Each row is a point on a tangle of strands that fork, close into loops and nearly touch. The rows are in no order.
In the rows, zero is written as 128.
Points whose rows are less than 158 apart are linked; no others are. Some points are linked to none.
k_790: [ 86  99 112 140 106 116 132 149 160 126 108 158  68  87 131 107 120 116
  90 172 137 150 136  92 183 153 157 162 101 154 135 101 144 102 114 129
 117 123 118 197 187 164 141 106 140 123 127 120  89 123  82  80  76  85
 133  83 149 141 140]
k_16: [106  89 131  93 123 132 173 153 166 109  93 126 116 192 165 136 119 103
 132 127 150 147 146 106 168 155 138 155 147  81  98 142 116 107  97 141
 170 175  93 172 128 129 142 111  86 162 148  74  97 156  49  92 122 113
 144 146 139 120 155]
k_119: [157 154 121 175 151 146 147 194 138 168 105 164  70 128 104 150 128 122
  83 144 162 167 147 125 151 195 159 146 114 129 129  79 120 150 123  99
 109 139 123 157 166 151 133 171 159 154 133 106  79 115  47 150  86 152
 117  64 141 144 168]
k_546: [141 130 165 107 110 150 136  70 200 167 138 109 129  94 172 114 124 115
 187 137 114 148 153 112 121 111 118 117 120 113 106 148 161 114  93 155
 140 147 152  73  92  85 154 123 107 103 137 108 127 126  32 101 179 135
 140 111 147 126 136]
k_832: [147 124 107  59 137 138 132 104 146 146  90  84 134 181 161 133 122 117
 178 137 130 121 131 113 118 121 124 144 170  80 104 139 148 134 119 122
 163 127 119 114 104 106 129 132  81 132 146 114 127 134 115 123 142 123
 156 165 132 109 135]
k_231: [146  79 159 101 109 126 152 100 170  65 143 154 157 140  92  69  96 152
 109 105 129  33 141 115 136 138 103 111 122  29 136 163 140 130 121 109
 144 173 170 105  90 140 157 135 129 146 110 142 145  96  91 123  86 170
 136 109 117 130 109]
k_804: [156 115 160 129 106 148 140  68 161 139 130 114 137 110 185 131 122  82
 161 138 110 159 148 110 134  96 119  94 133 130 104 166 136 103  98 144
 121 156 134  94  97  99 178 124  97 138 132  82 137 166  55 102 197 116
 153 148 141  99 128]
k_565: [128 173  95  77 132 106 147 173 168 158  94 141 103 164 201 153 136 168
 164 134 111 155 112 110  94 111 138 177  99 156 140 118 147 170 145 155
 163 142 120 105 164  94  87  67 126 118 141  78 147 120 110  95 166  88
  97 110 157  94 144]
k_665: [154 170 114 144 143 139 133 160 127 152 144 147  86 105 104 116 161 183
 112 100 135 137 127 132  87 146 125 153 112 149 129 108 133 203 143 119
 114 120 149  74 152 114 107 171 156 112 105 127 134 122 100 173 136 143
  85  95 129 130 128]
k_802: [138 136  83  92 171 120 131 175 145 186 108  76 114 218 148 170 129 101
 155 140 154 183 148 109 141 132 145 156 149 112 106 125 121 134 127 132
 151 124  83 155 138 123 129 149  85 162 156  83 121 157 112 149 151  86
 154 185 126 140 129]
k_706: [138 122 141 194 139 173 128 140  58 116 150 104 137 105 153 135 180  78
 121 127 128 167 100 150  94 114 114  72 135 200 142 127  97 114 117 136
  69 112  98 175 147 100 140 106 122 119 133  76 172 175 180 134 204 109
 102 156  92 128 144]
k_530: [ 71  92 145  92 126 103  63  80 123  92 126 116 173 107 104  93 102  93
 147 148 117  90 107 120 118 108 114 132 140  80 138 163 172  65 120 128
 142 105 127 126  88 169 153 124 109  98 114 179 113 108 173 126  96 140
 163 162 125 133  98]
k_391: [104  96 149 107 152 137 102  81  75  92 132 138 193 126  85 128 114 110
 154 117 127  90 121 162 121  94 107 111 184  86 133 135 100  92 111 120
 129  79 151 111  81 140 133 137 106 136 126 159 118 133 165 160 119 151
 173 192  86 120 117]
k_341: [161 154 132 208 134 143 160 184  99  84 148 187 122 133  80  72 147 193
  55  94 123  73 127 151 113 158 111 105 112 119 150 106  73 205 152 113
 115 156 144 115 154 127 104 165 155 138 113 119 129 129 114 174 120 155
  61  94  98 118 124]
k_739: [164 147  91 161 143 164 112 181  97 149 118 105 124 154 135 163 137 112
 116 121 136 164 130 163 152 148 131 106 164 164 126  97  90 133 147 119
 118 106  97 174 132 128 123 133 143 167 140 110 131 145 177 154 168 123
 115 152  99 134 161]
k_68: [173 153 122  97 176 135 140 117 126 208 116  98 142 157 124 216 117 120
 194 112 160 179 154 149 140 152 145 152 184  86  79 120 138 136 120 123
 144 140 132  73  85 125 128 192 113 179 167 136 108 131 111 179 129 132
 169 167 154 138 145]
k_268: [100 118 139 135  78  86 111 116 154  32 108 171 138 121 159  92 101 103
  79 157 105 100 111  98 167 122 116 132  85 153 160 155 141 101 144 135
 155 171 106 159 124 143 128  81 152 142 122 119 149 114 150  73 103  66
 103 115 137 105 103]
k_847: [128 112  93  61 167 119 162 169 161 172 111  99 110 217 138 150 130 124
 151 128 154 158 159 117 153 159 157 181 163  64 107 136 118 142 114 145
 179 135  96 133 129 127 116 157  77 180 152 102  88 130  83 141 107 113
 144 157 136 146 160]
k_927: [158  86 178 173 112 138 160 126 165 100 118 189  74  80 120 114 129 116
  78 130 140 116 145  97 162 149 128 116  96 126 121 125 110 139  78 108
 107 170 150 148 154 120 156 139 145  99 120  89  95 137   7  92 127 141
 132  84 137 122 141]
k_453: [139 130  93  90 129 145 161 151 166 149 102 120 122 164 147 142 137 154
 138 114 140 138 143 133 131 143 143 166 137 120 127 121 130 151 117 147
 136 136 129 125 142 129 113 118 131 147 129  95 107 142  81 119 135 126
 118 125 127 127 141]
k_256: [144 153 137 174 135 134 144 166  82 112 162 170 172 185  71  96 115 165
  86  94 112  47 139 176 109 128 107 102 138 108 151 127  46 160 170 109
 138 106 144 140 119 149 105 135 147 170 132 142 133 143 171 156 108 149
  86 159  80 133 128]
k_236: [108 119 143  91 108 125 110 117 118 102 121 130 168 171 128 102 134 172
 134 116  91  53 106 125 105 103  98 121 120  93 147 154 156 132 167 133
 161 104 140  88 109 120 114 104 109 106 124 147 173 108 156 125 138 127
 113 124 150 109 101]
k_977: [ 95 148 111  93 127 112 136 126 171 190 110  74  98  91 177 182 124 103
 190 140 150 189 115  94 114  90 151 157 101 142 105 120 143 119 108 146
 123 123 115 127 149 139 139 112 108 122 140  94 127 131  86 114 178 110
 126 110 170 130 126]
k_98: [113 113  70 141 111 130 148 191 170 148 128 143  78 129 127 122 108 121
  99 160 134 164 144 103 186 179 172 172 114 155 138  76 136 118 132 114
 132 107 118 188 167 180 117 129 130 139 125 135  86 121  99  96  60 136
 137  75 137 151 154]
k_259: [144 106 163 165  88 136 141  91 160  52 131 179 112  70 119  93 123 100
  77 123 127  94 147 106 156 145 112 103 108 133 130 152 107 127 107 119
 118 185 136 125 135 110 158 127 148 110 105  93 130 127  50  98 139 138
 117  98 138 103 105]
k_451: [131  78 159 103 121 135 181 135 189 139 132 140 113 155 133 106 111 117
 133 125 139 117 151 117 159 163 167 166 123  50  99 133 137 106  78 141
 166 155 148 114 102 151 138 141 113 136 127 110  69 110   4 110  80 153
 168  91 129 166 153]
k_893: [106 106 128 155 115 132 121 116 117 115 129  97  96  63 157 129 115  71
 107 148 142 173 118  98 137 106 144  94 105 169 125 144 134  78  88 130
  87 148  90 185 137 143 170 109 128 125 113  93 143 153 120 114 158 101
 115 133 154 126 129]
k_601: [125 158 137 200 147 141  97 128  19 159 149 113 151  78  83 196 147 108
 123 124 120 168 142 174 138 152 132  99 173 176 123  92  55  94 131 128
  86  92 108 146 126 108 113 126 134 140 128 169 103 124 213 178 111 137
 162 156 135 136 145]
k_841: [132  68 156 171  98 144 121 117 126  22 123 187 134 106 105  71 123 116
  52 135 112  67 137 116 158 150 108  95 132 128 135 163  95 117 121 122
 115 180 134 181 137 134 148  95 137 127 104 105 132 155  96 112 126 144
 119 124 117 115 116]
k_116: [155 106 129 179 114 159 152 146 134  52 119 188 122 136 106  88 142 140
  44 123 124  95 122 129 155 165 113 109 132 147 129 122 111 157 123 124
  99 158 130 182 152 125 143 111 145 137 115  88 127 158 109 115 128 147
 107 108 115 107 125]
k_207: [121 116 111  91 111  89 176 167 201 141 139 156 111 160 131 101 114 182
  98 114 156  79 141 151 126 157 170 177 100  77 130 115 139 165 130 117
 152 123 154 119 151 153 100 122 146 145 118 134 102  79  70 116  69 152
 137  63 141 154 128]
k_362: [166 166  95 100 158 113 162 144 164 177 137 136 135 151 119 140 117 183
 128 123 151 112 167 165 111 141 176 160 133  92 124 112 143 169 128 117
 136 116 172  93 111 127  94 160 150 168 140 128  91  84 108 147  88 149
 114 104 125 158 143]
k_129: [125 177  94 117 150 121 124 139 130 188 134 102 101 117 138 164 147 156
 173 119 141 191 119 133 100 117 149 152 125 183 125 112 153 158 137 136
 114 113 129 103 159 129  96 133 153 128 132 132 123 127 147 130 141 126
  97 109 123 132 124]
k_590: [161 125 100  68 155 149 118 101 129 159 100 100 152 184 122 171 119 120
 177 120 147 131 132 147 120 137 133 139 174  74  97 133 126 120 108 111
 146 118 143  98  66 128 133 173 115 162 141 135 112 136 128 162 120 134
 170 180 129 129 145]
k_735: [156 136 107 161 125 135 166 189 149  99 144 175 124 163 106  73 141 206
  52 106 134  63 120 158 134 159 111 126 105 129 150 118 114 193 147 111
 131 146 152 142 165 134 102 131 164 147  98 127 122 125 124 134 120 137
  79  96 118 111 125]
k_13: [ 93 122 157  80 124 105  86  92 128 158 144 111 150 124 105 135 154 172
 172 132 114 121  92 118 101  92 102 134  99 124 126 155 210 105 155 151
 145 108 137  74 105 138 110 119 134  66 140 210 160  87 178 125 112 133
 156 118 141 136  74]
k_886: [144 128 127 143 125 155 152 150  96  74 110 162 164 212 106  96 136 155
  97 103 121  44 142 182 137 125 115 112 154 106 139 106  62 144 158 118
 133 106 138 164 104 140 115 122 124 170 126 125 125 164 162 147 109 139
 115 171  69 128 152]
k_258: [163  86 159 103 125 137 147  66 192 108 148 140 130 118  98  88 102 138
 128 108 145  75 150 125 137 141 123 122 148  61 130 142 159 130 115 119
 135 154 166  82  95 143 147 168 128 113 109 134 117 110  59 127 107 170
 153 114 110 150 133]
k_393: [ 91 120 149 153  96  98  95 126 137 109 144 152  90  38  86 108 130 134
  84 158 113 134 124  78 130 120 116 112  91 155 147 149 165 111 113 112
 106 148  94 158 172 143 149 133 153  84  92 154 134  99 124 116  96 119
  91 104 157 152  87]
k_159: [153 130 156 161  92 139 154  85 160 136 144 140 109  67 177 115 125  88
 122 142 139 170 140  97 124 122 129 101 108 154 113 149 121 125  75 139
 101 157 122 119 109 120 166 124 115 117 123  79 136 154  34 110 176 120
 127 106 153 105 134]
k_250: [131 152 123 153 127 145 128 169 115  96 143 139 124 119 141 115 152 166
 113 117 109 128 109 135  99 118 108 120 108 185 138 121 104 158 172 149
 129 138 126 146 176  87 111  88 143 109 126  99 181 162 169 115 187  96
  61 115 109 121 141]
k_686: [106 103 132 109 138 109  78  76 107 120 115  72 141 109 159 144 113  81
 167 139 133 146 127 101 120  82 140 104 136 135 105 140 144  85  95 126
 103 105 108 142  77 137 160 125 104 125 130 124 131 151 146 119 173 131
 161 170 141 106 117]
k_474: [146 141 151  75 111 145 153  68 211 160 141  93 154  86 164 117 140 143
 200 141 122 148 123 113 110  94 108 165 122 109 122 145 186 145 132 163
 155 137 162  52  90  73 125 127 127  79 139 140 162  93  62  96 156 137
 160  90 147 138 110]
k_679: [154 133 117  96 135 123 196 158 187 164 131 152  94 161 134 109 127 179
 120 102 154 103 145 146 122 157 170 170 119  72 122 107 130 180 115 137
 151 148 169  86 144 131  92 159 149 138 122 121 100 102  33 139  94 162
 124  86 119 165 141]
k_338: [141 120 146  93 124 149 144  78 123 109 110 117 165 161 109 109 137 148
 146 100 112  91 119 144  99 111 103 122 154 102 130 138 146 147 149 131
 158 112 167  90 111  96 107 121 104 114 131 129 166 129 124 135 150 148
 133 160 118 110 110]
k_79: [100 143 158  76 111  90 111 110 124 135 126 135 149 181 160 127 138 183
 169 144  91  78  91 123 104 104  95 129  89 113 169 140 189 126 191 156
 183 113 132  62  99  92 117  70 117  80 130 153 196  98 193 118 157 114
 115 113 163  87  93]
k_894: [147 140 141  79 115 122 173 109 201 161 139 123 117 115 155 123 142 169
 167 114 123 132 129 138 113 122 133 177 123 109 125 140 166 168 126 151
 164 148 173  49 128 108 106 133 131  85 121 116 140  99  49 110 139 141
 138  82 148 140 120]
k_582: [ 67  93 147 126 132 115  72  93  77  68 123  99 169 101 136 105 106  76
 134 150 104 115 111 106 128  86 117  93 132 125 132 146  99  63 113 149
 114 119 102 180 107 143 159  83  99 104 124 124 134 156 185 122 138 105
 156 183 112 133 120]
k_80: [ 76 128 155 101 136  90  64  59  80 138 148  75 142 113 119 141 164 120
 197 130 114 135 103 119 104  77 105 128 108 128 123 142 183  84 143 160
 123 104 127 112  88 124 124 111 129  71 146 210 140 115 186 124 131 134
 162 159 131 136  70]
k_439: [165 153 129 198 144 154 151 161  72  96 143 172 113 112  83 121 158 150
  66 106 117 125 127 137 111 151 105  92 129 157 142 108  89 183 131 123
  96 136 151 106 148 118 118 160 140 122  99 116 138 132 127 175 144 138
  90 109  90 131 128]
k_491: [142 135 141 178 136 152 118 112  68 145 145 110 115  84 114 154 149  68
 119 104 132 180 121 133  92 128 111  69 145 189 130 119 100 108  92 117
  79 119 107 124 132 122 134 135 125 115 125 121 146 157 166 157 184 131
 122 135 110 132 114]
k_29: [ 79  99 166 154 118 127  99 130  68  72 135  98 175 129 125 121 120  92
 134 112 100  98 105 129 110  94  90 103 136 174 156 131  74  89 144 134
 109  97 108 177 142 116 129  77 109 102 144 118 141 162 213 137 166 102
 132 176  99 145 131]
k_484: [147 173 112 177 147 124 108 170 117 163 132 150  91  80  87 131 147 166
 103 133 136 164 130 124 123 151 135 132 112 167 127 101 123 171 147 116
  94 100 133 110 160 123 113 180 169 120  96 151 111 115 138 162 103 131
  91  87 128 139 145]
k_240: [120 173 110 113 115 129 156 166 151 129 108 132  93 122 194 153 145 131
 113 141 136 161 113 120 120 108 141 167  80 171 130 108 139 148 136 150
 133 160 111 136 175  99 115  89 139 136 146  70 142 125 110  85 170  71
  78  97 150 113 143]
k_965: [ 88 124 154 168 104 122 122 151  96  59 135 150 145 121 143 105 147 121
  94 129  89 106 103 130 118 118  89 105  93 180 149 146 102 124 168 143
 139 160 104 156 159  88 121  63 137 107 126 115 175 153 196 109 164  84
  62 133 129 115 106]
k_538: [138 126  98 125 106 108 167 181 176  85 113 192 130 163 136  83 124 184
  65 129 126  76 121 132 146 166 119 156  96 134 151 125 128 178 143 120
 162 148 147 151 161 119 111 103 158 138 117 119 150 122 118  92 103 122
 109  88 153 101 116]
k_437: [ 75 120 116 113 100  99 114 122 168 127 113 124  93  60 151 120 107  87
 116 165 140 157 131  91 159 123 146 153  85 148 127 133 176  79 103 136
 112 131 108 172 163 148 146 108 135 129 118 127 111 104 108  83  96  98
 117 111 156 134 128]
k_797: [136  78 131 163 107 104 130 157 150  90 132 190  92 106  78  77 123 136
  54 139 134  82 143 102 160 158 126 122  96 122 140 134 122 132 123 106
 110 133 142 164 165 165 137 150 151 130 104 143 109 118  95 110  63 154
 128  72 140 136 104]
k_571: [ 79 120  97 126  90  88  95 151 155  72 108 137 113  97 175 106 101  99
  90 160 110 128 114  97 166 107 145 129  92 159 144 138 146  86 134 151
 133 147  91 181 135 149 150  81 137 130 129 135 127 119 156  79 103  73
 110 124 148 127 126]
k_292: [130 100 133  82 130 140 166 101 164 126  85 108 133 183 175 123 104 106
 149 145 144 129 153  94 141 137 126 136 155  58  90 138 120 111 105 136
 164 155 114 117 104 108 157 127  79 143 144  88 116 150  52 114 148 127
 169 169 144 125 148]
k_193: [183 149  84 152 163 181 113 187 114 159 107 102 111 174 143 183 136  99
 113 118 171 203 155 148 164 176 136 111 172 150 101 118  87 143 150 128
 121 141  97 165 126 148 135 172 119 188 175  92 119 159 144 185 160 101
 136 159 113 138 153]
k_56: [105 109 162 168 139 144 127  94  47 105 129 108 178 112 122 126 130  76
 142 107 126 134 115 156 104  94  89  87 156 170 147 143  45  88 108 134
  99 103 106 150 125 106 141 107  98 110 125 125 140 162 170 162 183 115
 149 190  83 133 121]
k_383: [163 121 166 156 118 152 165 113 160 146 135 166  84  90 135 131 135 116
 101 126 136 143 164 109 135 151 129 118 107 133 109 126 119 141  85 115
 111 177 139 104 154 101 148 148 120  96 111  94 117 144  17 138 159 141
 132  84 143 131 159]
k_537: [ 97 107 127 182 108 136 126 145 100  52 139 135 122  82 148  92 136  96
  93 141 111 120 113 134 142 110 118  91 108 183 146 142 125  99 139 132
 111 150  90 200 142 112 152  82 138 114 134  93 166 144 170 100 145  94
  84 127 120 121 128]
k_909: [153 140 177 112 126 108 125  75 156 178 166 110 128  69  86 118 152 163
 150 126 138 141 127 117  89 134 104 134 117 116 123 142 179 153 114 109
 117 118 156  53 113 124 127 188 158  73 116 189 143  87 101 141 104 160
 141  94 136 163  82]
k_172: [132 184 108 204 148 110 102 129  50 173 158 112 130  81  76 164 137 139
 137 135 127 167 113 149 135 145 140 105 141 181 114  88 109 114 161 107
  93  90 130 122 156 126 105 142 157 130 120 176 111 112 226 161  80 147
 132 132 135 141 143]
k_424: [124 134 147 142 144 126 104 103  69 124 157 128 172 124  64 138 118 132
 137 121 138  92 126 174 125 117 119 118 168 122 125 125 103 125 131 102
 109  80 151 101 100 144 118 142 140 144 121 181 109 116 193 151  96 140
 139 162 104 127 115]
k_822: [136 104 101 114 122 117 142 139 150 100 129 148 161 178  98  77 110 159
  90 100 131  46 136 138 130 130 126 130 126  90 140 133 130 144 141 114
 151 119 152 130 115 158 113 138 142 158 120 146 121 123 144 125  84 150
 126 113 105 128 128]
k_309: [124  89 153 176 108 137 130  97 116  55 140 142 114  47 148 104 118  63
  80 153 124 140 114 105 143 115 122  79 108 170 136 169 113  92 103 130
  91 163  96 172 125 114 170 108 135 131 108  70 156 139 117 114 158 109
 104 129 128 107 110]
k_46: [ 94 106 119 164 125 128  93 158  81  72 126 140 176 154 105  87 115 106
 111 121 102  88 131 146 156 118  97 106 153 130 146 108  65  94 161 116
 141  64 110 187 116 164 141 103 103 126 121 150 145 155 216 132 101 135
 132 175  82 142 137]
k_179: [169 144 169 129 135 176 143  63  78 136 132 141 170 155 136 146 135 119
 161  96 106 114 141 175 107  96  99  96 176 108 102 144  90 143 114 135
 135 125 143  78  93  94 106 139 110 123 141 127 147 169 126 154 186 156
 150 184  95 102 143]
k_853: [134 125 149 119 133 150 114 105  79  73 110 149 194 198  83 110 106 127
 116 102 126  39 135 169 135 117 109 119 178  65 139 128  73 126 131 112
 132  97 154 125  79 142 123 141 104 157 124 138 110 129 170 153 103 152
 162 188  78 123 139]
k_801: [128 112 153 127 145 149  88  85  74 130 123  89 161 141 140 172 117  66
 173 122 134 152 132 143 124  95 116  86 169 131 110 145 104  85  80 109
 109  98 105 124  79 129 146 155  98 134 144 140 132 161 148 157 184 137
 182 191 108 108 142]
k_226: [141 178 113  87 136 107 132 109 148 155 114 107 123 144 211 155 144 165
 175 129  97 147  99 113  90  91 135 143  90 145 142 128 156 168 164 155
 147 146 146  84 157  73 102  85 124 115 144  89 174 146 128  96 199  94
  96 117 157  81 120]
k_911: [146 159 164 204 149 156 113 115  28 168 146 116 138  76 115 191 156  77
 116  85 135 192 135 163  91 156 120  78 166 175 126 109  66 107  95 119
  74 109 118 114 120 105 137 144 126 129 134 162 126 142 178 182 160 120
 151 146 135 130 144]
k_589: [129 126 104  90 143 122 136 144 161 206 124  63 110 160 156 169 118  84
 172 143 157 201 127 104 123 112 150 156 129 130 100 134 140 118 105 144
 145 121  95 147 152 147 143 137  87 155 147  91 127 148  81 124 170  89
 142 131 151 140 132]
k_711: [ 97 129  83 125 127 116  99 152 141 149 115 110  85  79 123 120 110  99
 112 153 125 171 138  91 148 120 152 137 121 170 129 106 156 105 121 123
 109 108  92 173 152 164 137 127 144 132 123 145 109 115 161 110  92 120
 133 120 125 152 158]
k_317: [102 121 134 129 127 112 121  94 145 167 140  78  94  56 151 157 112  85
 164 145 146 192 119  88 121  97 156 124 104 159 110 133 172 100  86 131
  81 134 106 155 138 154 162 125 133 113 107 118 127 142 113 112 166 116
 132 118 152 135 125]
k_950: [127 148 165 172 141 126 141 134  74 133 186 147 189 135  60 117 122 153
 108  97 121  70 126 181 107 133 103 111 147 124 146 145  62 144 155 113
 115 106 153 108 116 139 111 143 141 160 119 181 121 106 192 180  93 143
 112 155 114 130 108]
k_171: [ 85 141 144 143  77  95 121 152 160 104 136 159  95  51 152 118 129 139
  94 150 106 131 109  96 119 115  99 132  58 182 134 153 167 128 134 131
 126 182  96 121 174 123 124  99 162  77 105 144 157 105 126 104 129  89
  73  95 158 140  86]
k_676: [130  93 129  78 123 122 140 124 153 104 153 147 164 161  88  75 119 175
 123 114 130  31 129 144 118 129 104 100 120  53 143 158 151 139 149 108
 154 119 168  87  87 153 120 153 125 135 119 175 150  92 136 140  85 168
 121 104 109 135  99]
k_120: [142  90 165  90 126 158 150  99 183 149 125 120 125 119 117 120  98  98
 154 119 147 115 160 111 154 154 152 137 149  84 112 134 138 109  85 123
 136 150 144  97  94 145 165 150 108 114 113 119  81 121  35 132 108 179
 170 125 128 146 143]
k_656: [141 166  98 126 159 116 122 157 132 203 136 121 122 119 100 183 115 158
 148 137 144 142 150 154 129 162 172 142 140 115 109  92 135 157 129 127
 120 105 156  98 120 142 115 167 155 176 133 149  74  93 132 171  70 152
 141 101 161 146 164]
k_906: [ 62 113 136 108 136 107  62  74  70 119 129 104 155 131 102 136 120  98
 179 137 112 110  96 122 114  76  99 128 131 108 138 132 153  73 132 139
 125  88 124 132 105 158 132 105 115  86 133 199 121 121 229 131 105 130
 172 180 110 152  89]
k_836: [ 79  93 139 146 122 111  91  61  75 119 140  68 155  73 145 147 119  65
 170 139 114 150 111 112 114  78 129  91 110 140 129 151 131  77 105 148
  92 124 116 158  99 122 152  98 101  98 115 128 153 163 176 119 180 114
 145 175 136 120 107]
k_573: [ 87 153 129 127  96 108 146 141 154  88 127 140  87  69 185 150 127 102
 105 146 127 166 106  99 130 107 125 155  69 172 149 124 151 129 137 152
 125 169 114 141 165 118 136  86 157 123 128  93 143 113  95  77 133  75
  77  94 164 111  98]
k_71: [177 144 153 109 120 162 158  61 140 141 121 125 154 172 136 114 145 155
 178  95 106 106 142 159 107 113 107 102 162  89 107 141 141 171 137 133
 148 134 169  51  94  82 115 147 102 126 142 116 157 146 106 141 179 161
 134 172  96 100 125]
k_598: [115 158 151 106 117  97 116  96 122 121 121 119 139 137 168 143 138 150
 169 119  92 124  93 123  95  97 115 140  96 143 135 144 164 144 175 159
 147 133 145  80 148  71 104  85 119  91 150 132 184 112 169  94 179 103
 104 123 149  82  97]
k_734: [170 134  89 121 145 136 147 161 125  91 112 155 156 226 107 108 125 173
 102 113 135  57 159 166 139 143 133 131 154  75 133 127 111 162 137 112
 145 134 156 139 111 141  98 144 128 204 138 132 108 128 148 133  81 151
 133 148  86 127 149]
k_929: [167 160 106  47 158 132 135 101 128 178 121 109 145 195 137 145 160 182
 185 106 121 134 103 154  87 105 144 186 141  82 141 124 191 149 167 134
 169 105 165  67 102  99 102 146 124 107 148 155 158  94 146 139 116 146
 179 122 135 123 116]
k_34: [ 76 124 112  89 126  76  68  96 126 104  93  92 145 150 170 138 109 109
 165 156  99 122 104 100 118  85 140 124 121 114 142 127 167  80 150 144
 140 111 111 134 100 125 140  76  98 122 130 130 134 128 197  98 151  84
 146 147 141 109 131]
k_755: [111 132 101  67 147 112  96 109 108 154 100  70 155 178 172 159 130 116
 191 149 111 140 107 117 115  83 142 151 146  96 134 132 153 114 130 132
 146 110 108 115 110 103 128 110  84 126 138 126 135 135 161 107 168 128
 156 157 139 107 132]
k_761: [ 87  81 168 141  74 120 115 132 130   9 128 179 150 107 124  77 106 116
  77 145 103  63 121 123 155 154 105 117 109 136 153 177 103 108 141 122
 146 167 111 158 121 138 148  85 141 124 104 119 154 130 137 109 107 104
 102 120 143 110  94]
k_500: [126 104 118 114  91  94 160 177 188 118 140 175  91 141 103  80 120 172
  74 132 139  75 150 116 150 162 150 152  85 110 146 123 135 154 125 101
 145 127 147 158 159 175 109 147 148 126 104 168  90  88  81  97  37 149
 124  63 133 143 120]
k_937: [131 143 125  75 158 110 111  83  98 154 152 109 156 157 113 133 146 163
 184 114 133 112  85 154  82  92 120 155 130  92 134 128 185 126 185 128
 154  86 156  82  98 133  98 131 134  99 135 203 157 101 170 127 117 145
 167 130 126 130  95]
k_938: [121 120 115 160 126 111  96 148 111 132 136 126  99  87  90 116 112 118
 107 148 126 137 138 117 135 128 143 121 123 167 128 114 131 121 132 111
 106  99 115 156 138 163 133 136 143 125 109 170  98 128 183 132  77 150
 104 127  94 136 131]
k_480: [126  78 150 187 102 122 111 127 119  76 135 182  74  46  64  90 128 106
  57 164 117 125 140  81 147 154 127  94  99 143 154 133 139 104 107  89
  99 143 103 187 173 143 156 156 152  99  98 151 115 112 109 127  57 147
 116 102 140 143 101]
k_846: [147 177  87 165 147  99  98 132  91 179 159 121 125  85  73 184 116 159
 139 146 136 156 146 152 137 167 171 116 149 145  97  91 117 129 138 110
 105  87 136 119 120 136 115 162 150 158 117 187  86  81 199 159  49 164
 147 114 172 141 154]
k_373: [146 140 126 105 127 121 137 122 161 158 135 131 117 112 128 113 138 184
 130 100 126 120 109 128  94 122 136 155 127 137 118 131 155 187 129 125
 136 121 166  70 150 113 102 136 151 100 123 131 137 121 103 132 136 141
 115  99 123 118 103]
k_368: [146 138 110 193 148 183 127 177  67 142 135 105 103 121 145 148 159  88
 117 127 145 187 115 146 134 133 127  73 151 188 149 104  94 121 146 124
  81 111  89 175 141 118 144 123 140 145 161  94 145 170 194 150 192 109
 101 145  76 127 172]
k_920: [129 111 124 159 102 133 157 173 177  56 123 189 115 128 141  87 135 153
  57 137 126  97 119 132 171 173 119 137 112 149 135 122 115 143 145 127
 138 169 150 195 155 127 129 117 142 135 117  98 126 134 109  75 116 117
 113  87 143 104 118]
k_158: [174 183  80 120 174 139 105 169 104 218 124  99 139 169 136 200 145 167
 184 121 136 178 120 172 122 145 154 151 172 143 107 103 111 162 145 129
 138 112 134 105 122 116  81 152 155 176 146 131 110 132 178 170 123 137
 122 150 143 127 147]
k_810: [134 143  95  41 160 120 155 133 146 213 122  94 130 191 155 164 137 154
 213 126 131 164 115 127 100 101 153 208 144  80 131 126 176 132 131 142
 172 117 139  80 122 113  96 150 111 115 154 135 121  96 108 118 128 141
 167 127 149 146 136]
k_915: [143 134 112 171 132 137 125 149 103 123 130 145 115 104  80 121 140 142
  92 131 124 133 132 133 127 146 114 126 124 167 128 118 127 144 126 118
 100 111 121 143 156 134 131 138 146 118 108 126 122 133 149 144 127 141
  84 117 111 137 137]
k_101: [175 168  95 180 158 181 125 204 125 190 116 113  93 135 125 194 137  94
 100 130 163 214 152 138 179 200 144 105 169 149 112  98 109 136 147 121
 102 126  88 166 147 148 141 177 143 195 155 110 105 136 122 180 136 111
 135 120 150 142 182]
k_725: [125 172 104 155 139 134 116 165 108 159 134 108 109 127 148 139 144 155
 135 127 131 168 103 137  92 113 131 133 109 195 145 108 125 161 149 141
 119 128 121 132 172 112  99 104 149  93 132 124 155 159 179 123 170 120
  86 111  98 120 144]
k_7: [136  95 127  97 148 131 182 166 166 157 101 115 114 200 143 132 113 129
 129 114 147 136 161 118 170 177 162 172 136  66  96 120 112 119  88 142
 173 169 121 138 120 153 132 159  93 168 157 110  81 132  33 121  83 149
 149 141 126 142 149]
k_485: [106 141  45 135 125 121 115 176 154 165 123 100  81 125 135 146 107 112
 136 162 138 193 151  94 179 144 178 137 127 184 137  74 140 111 155 103
 116 112  95 181 162 192 119 141 143 148 140 140 101 110 162 104  64 129
 129 106 120 143 172]
k_604: [146 125 179 155 139 170 126  76  58 128 143 134 169 115 103 157 136  96
 149  93 126 142 137 167 116 118  97  83 172 141 117 137  63 106 100 113
  93 103 130 102  99 114 127 144 113 127 140 132 132 161 150 176 163 134
 170 201  91 120 134]
k_291: [134 152 105  69 163 125 131 142 151 230 123  93 126 169 136 179 126 131
 188 130 158 180 136 130 116 141 163 183 156 110 105 111 146 133 109 129
 142 111 120  93 113 140 119 169 129 153 151 129 100 113 101 145 119 136
 155 126 151 154 133]
k_549: [ 60 125 140  83 110  84  51  79 116  76 101 110 167 149 148 113 100 105
 135 167 103  99 113 108 127  94  97 127 123  78 137 142 166  71 148 131
 163 105 111 131  85 143 144  84  87  87 127 169 142 105 193 107 121  99
 133 142 143 124 120]

A fork is a point with three links, a tip a point with one. Leave the first point through the second and follow the links. Name the first fork or tip that comes.
k_159, k_804 -> k_915
k_706, k_491 -> k_604
k_937, k_13 -> k_832
k_977, k_317 -> k_129
k_573, k_171 -> k_101
k_537, k_309 -> k_7

A piece is all that can be reached along the links. How many separate loops has the piece of each point below (a circle has one, a figure eight two, a Y none), and how many tips (points with one link)?
k_474 -> loops 3, tips 0
k_258 -> loops 2, tips 1
k_582 -> loops 1, tips 1
